Points, in no order, along strands that fork, close into loops and pass close to each other.
In the rows, zero is written as 100.
Two points are linked if the straight distance between their rows is under 86.4. Some points are linked to none.
J802: 132  62  86 139  71  67  58  74 105 157 150  90 101  70  84 108  71  99  76 132
J245: 137  58 127  73  79  99  98  62  70 106 110  82  59  85 110 107  65 120 103 126
J339: 110  69 142  70 120  68 112 124 116  80 118 111  83 116 107 102  78  91 126  93
J280:  63  85 113 152  97  90  45  71 122  97 124  88  94  86 101 103  63 127  74 121
J722: 126  83  77 101 105 110 138 130  95  70 130 122  69  85  73  85 135  98 135 117
J431:  77 114 117  83 119 112  87 108 115  92  82  77 119 133 108  76  77  81 132  69
J194: 140  46 105 121  74  52  77  77  76 132 145  99  78  83 109  93  50 123  88 147
J585:  87  67  82 116  80  94  54  60 111 134 109  88 115 135 124  87  73 104  31 145
J541:  96 120  36 110  96 102 104  98 120  96  90 133  93  95 104 101 127 115  72 134
J139:  89  74  85 112  76 125  64  96 106 106 139  94  82  99  83 107 101 111  54 143
J360: 119 100 160  68 104 122  98  75 100 132 116  87  82  89 104 102  85  81  79  92
J408: 112  68  94 128  75  61  73 115 131 125 156 101 112  84 103 103  79  97  60 142
J517:  88  95 122 119  93 109 104  88 128 104 130  91  69 110 101 154  96 128  97  98
J234: 158  91 124 140  85 110 109 126  84  88 146  98  74  69 101 106 117 115 120 111
J389:  62 158 102 107 122 136  93 101 102  80  54 100 113  84 101  85 115 113 100  90
J263:  42 121  69  94 114  96 128  93  95  88  68 107 131  83  64 110 138  82 128  91
J57: 151  69 125  78  69  73 109 114  95 120 140  96  84  88  94 127 104  73  99  81
J438: 101  87  61  68 121 143 111 133  77  94  80 110 126  90  55  82 132  96 146  71
J593:  92 118 115  59  98  89 104  66  52 121  64  48 151 137 131 131  72  71 139  98
J352:  99  91  92  76  92 104 102 117 117  79 118  90  74 104  79  75  90  76  82  80
J491:  90  91 118 115  96 107  99  68 119 142 115  82  75 132 126 140  70 121  90 131
J271: 140  80 106  58  78  74 108  59  49 127  50  77 102  99 123 107  57 114 105  81
J900:  99 106 102 104 111  82 145 157 113 118 117 125 131  62  85 103 122 101 119  92
J396:  91 113 107  86  78 110  78  90 140  66  86  85 128  69  91  79  97  86  74 108
J840: 119  89  93  84 104 115 119 108 124  75 103  99  96  86  81 100 123 106 134 130
J249: 119 105 129  65 122 141 104 101 114 116 103  94  92 104 105  73 101  87  78 121
J779:  96 132 146  91  85  93  88  67  81 118  67  67 122 147 138  68  55  75 101  82
J154:  76 128 109  91 112 125 113  78 106  80  67  88 100 152 121  65 120  82  90 116
J21:  57 113  63  94 103 107 131 114  95 106  50 137  98 109  94  93 130 119  64  77
J910:  96  94 134  95 154 109  99 127  93  78  83 106 119  99 102 112 110 126 133  59
J331: 156  85 107 112  81  38  94  92  96 101 130  97  72  79 107 102  60 101 140 104
J576: 123  79  99 130  93 111  90  91 103  87 123 139  85  76  89  92 138 121  46 116
J203: 106 121  87  94 132  71  96  92 111 101 101 108 112  72  80 103 135  73 111  57
J905: 124  91 151  81 125 100 120  91 105 113 122  98  91  61  92  91 100  78 119  79
J884:  80 119 122 101  56 114  88  62  99 103  92  52 112 144 120  89  70  81  88 119
J940:  98  90  78  94 100 121  76 100 107  70 121 105  62 109 102 116  95 122  93 146
J719: 118 108 101  96  65 115  93 120 123 107 100  88 119  84 103 137 112 115  56  88
J357:  97  72 115 121  84  97  55  42  86 150 100  84  99 102 125 113  61 124  38 130
J341: 130  75 127 104  98 123  94  66 104  86 102 113  80  83 113  97 118 119  67 113
J640: 109 107 105  78 134  90 105  84  86 134  79  78 141 136 116 126  76  89 160  88
J442:  97 129 100  97  72  84  98  71  80 123  58  56 130 139 141 138  62 107 124 101
J89:  91  89 104  85 138  90 126 174  96 110  93 121 146  79  81 131 132 101 106  75
J424:  82 106 103 127  92  77 121 138 144  98 150 124  83  67  79  97 100 102  73 116
J765:  95  82  98 106  63  75  80  31  73 113  94  80  76 103 120 102  43 114  67 129
J312: 102 124  85  83 102 131  93  92 100  98  94  82  71 123 134 133  91 102 105 149
J82: 114  87  96  40 110  75  94 106 101  98  93  81 120 117 105 142  95  66 123  96
J70: 138  84 132  87 103 122  90  62  89  80  81  87  68  94 121 114  95 112 116 101
J11:  80  97 104  90  60  48  92  52  65 110  70  69  99 113 112 103  17 107  70  97
J874:  96 105  99 135 115  95 124  88 151  89  91 120  96  91 107 105 120 138 113 104
J673: 134  80 127  72  75  67 110 103  74 129 112  79  88  78  97 134  65  99 115  70
J168:  41 120  65  85 138 127 102 115  45 112  58 112 170 108  60  96 152  77 115  86
J229:  95 122 127  69 119 124  89  90  70  97  78  61 143 152 120  67  79  62 117  75
J455: 120 101 112 129 112  67 130 162  86  70 111 171  89  81 108  73 128 102 100  90
J713:  77 108  86  98 137  83 127  91  96 100  85 135  98  53  66  94 152  82 127  74
J629: 106  99 116  89 109  99 101 128 108  99  93  87 119 114  94 108 100 103 116  51
J445:  76 117  94  83 133  98  99 112 133  71  76 124  81 130 122 100  94 109  94 100
J218:  79  58  87 147 101 113  42  65 111  83 126  89  90  99  89  90 102 117  76 136
J130: 145 106 126 131 118  70 126 128  92  85 129 144  92  57 100  81 127  70 118  87
J608:  29 123  73  87 138 111 113 110  68  84  70 100 168 154  83  99 119  65 134  83
J303: 145  71 122 171  75  89  75 128  76  94 163 109  78  69 103 105  83 103  93 137
J267: 106 102  67 123  86  96 121 152  94 104 106 166  91  65  99  73 122 141  86 135
J760:  73 103  64 122  81 113  88 108  84  73  97 135  64  51  75  70 127 122  72 104
J864:  97  97  95  95  83 103 121 138 127 102  97 109 129  66  68  80 137 102  89  73
J841: 133  99  97 121  94  98 110 130 108  95 158 108  52  88  88 104 109  93 116 136
J462:  95 112  89  68 113 133 119 103  80  87  61  84 140 124 104 111 135  88 101  92
J583: 110  88 105  57 153  88  91 109  79  93 107 108 113  95  98 146 111  69 131  71
J459:  81 109  97  72 100 110  89 110 113 115 116  76  67 133  97 100  63  61  90  90
J557:  77 103 107 118  57 120  96  59  97 133 111  58  99 152 129 116  67 102  79 154
J447:  70 114  81 113  84 116  94 107 117  48  74  77 100  80  74 113 117 119 119  78
J981:  62 111  79 131  96 123 107  58 122  63  76 115  84 117  96  76 118 119  76 125
J858:  87 103  77  61 139  87  94 115  73  90  80 120 124  89  83 131 145  70  97  59
J980: 107 119 100  97  93  87  90  78 137  95  73  97 122 102 119  90 102  87  82  93
J922: 105  98  94 130  79  86 156 157  65  94 111 181  78  75  98  51 133 121 106 125
J197:  69 136  80 101  81 125  84  98  84  96 112  57  66 142  99 118  80  73 105  90
J740: 113 125  82 118 117 123 100 133 107 112  98 127  80  99  98  84 109 120  99  83
J600:  71 113  69 116  74 121 116 108 130  91  87  84 115 105  71  85 124 112  87  79
J143: 127  89 105 120  69 103 116 121 128 124 122 102 105  62  87 121 127 109  82  85
J952: 114 116  61 108  90  94  77  87 126 116  95 116 101 106 121  88 111 109  42 102
J33:  69 108  76  75 141  98 115 152  99 115  62 127 157 103  76 101 128 107 122  72
J666:  55 137  98 102  99 128 117 102  86 103 107  48 107 145  96 109 113  58 121  91
J497:  87  83  74 137 101 130  81 115 130 131 146 102  88  91  92  85  96 117  84 152
J948: 100 109  99  96  88 123  85  73  97  67  77  58 106  89  83 124 123  96 124  66
J304:  55 143  75 101 101 132  99 133  89 104  89  66 129 129  81 111 114  81 127  60
J706:  80 117 119 116  46 101 100  45  46 114 103  37  93 148 117  75  60  76  89  99
J893: 100 104 110  79 103 126 117  87 124 101  94  71  97 114 109 128 103  99 131 126
J707:  73 125  66  99 114 114 106 116  99  84  70 129  93 148 117  81 109 106  62  73
J615: 113  94  57  82 133 112 119 140  84  77  98 124  87  92  80 102 141 103 168  88
J859:  90  94 113  89 110  76  89 106 145  86 112 113  84 118 118 104  61 115 107 108
J514: 141  68 109  98  93  87 119 121 111  97 123 108  81  99  78  81 107  77  84  55
J927:  68 132  82 133  91 124  95  65 127 108 118  77  94 123  93  89  83  92  68 102
J4:  72 112 111  81 139 124  99 129  92  73  66 123 110  80  97  78 118 120 124  85
J551:  48 100 103  73 139 103 109 117 104  79  74  96 145 139  90  82 104  73 117  69
J675: 106  90 143  56 121 105 110  72  86 100  92  66  93 107 115 127  75 102 134 111
J997:  58 137  96 122 100 125 110  80 115  59  66  93 119 118 122  88 122 101 109 105
J688: 137 117 114  74  76  90  87  70  83 117  56  65 123  94 136 117  68 112 105  95
J39: 140 107 144  95 133  57 122 115  97 106 137 119 112  61 105 106 107  69 117  71
J809: 113 115  51  96  87  90 121 140 113  93  90 143  97  67  95 110 133 109 104 127
J833: 107  89 123 105 100 112  91  35 118 111  96  96  76 117 105  72  89  98  73 117
J237:  95 100 119  71 147 120  83  93  67 108  71  75 166 151 109  99 101  69 155  89
J174: 103  95 115  82  91  61  96  78  84 113 101  77  75 115 107 117  42 101  97  75
J591: 116  90 111  87  87 105  95  52  92  71  66  52 125 122 100 106  95  85 134  79
J270: 123  77 106  94 114  94  93  76 120 122 119 112  64 131 121  57  62  96  82 130
J23: 139  87  96 124  85  92  54  81  91 114 113  97  70  98 104 104  69 121  90 100
J558: 103 121  92 116 109  71  93 100 107  66 113 122  70  53  90 102 122  92  98  74
J865:  77 106  79  99  90  67 138 183  85 105  90 160 106  53  80  96 123 109 116  79
J883:  98  71  48 143  85 138  85 138 110 103 129 129  78 100  81  66 115 142  88 130
J45: 175  75 122 150  73  55  89 100  66 106 143 119  79  86 125 105  64 112 107 130
J484:  90  88 117 149 105  96  87  90 149 106 112 116 101  90 103  84  92 139  72 108
J550: 111  90  92 114  87  93 105 114  90  77 117 142  64  51  67  86 137  96  73  84
J125:  73 127  47  81 127 104 116 130  67 117  45 147 121  87  93 103 139 115 108  75
J165: 141  71 152  93  84  71 111  98 131 112 117 104 106  75 115  86  70 115  97 127

A fork is a point with three links, a tip a point with one. Leave the first point through the second and follow the links. Name the first fork or tip that comes.
J249, J360: J396
J396, J980: J249
J304, J666: J585
J11, J174: J304

A tip is a point with one link. Name the tips that can be reached along the links from each point below, in the order of the rows.
J360: J396, J249
J197: J585, J304
J445: J339, J719, J591, J865
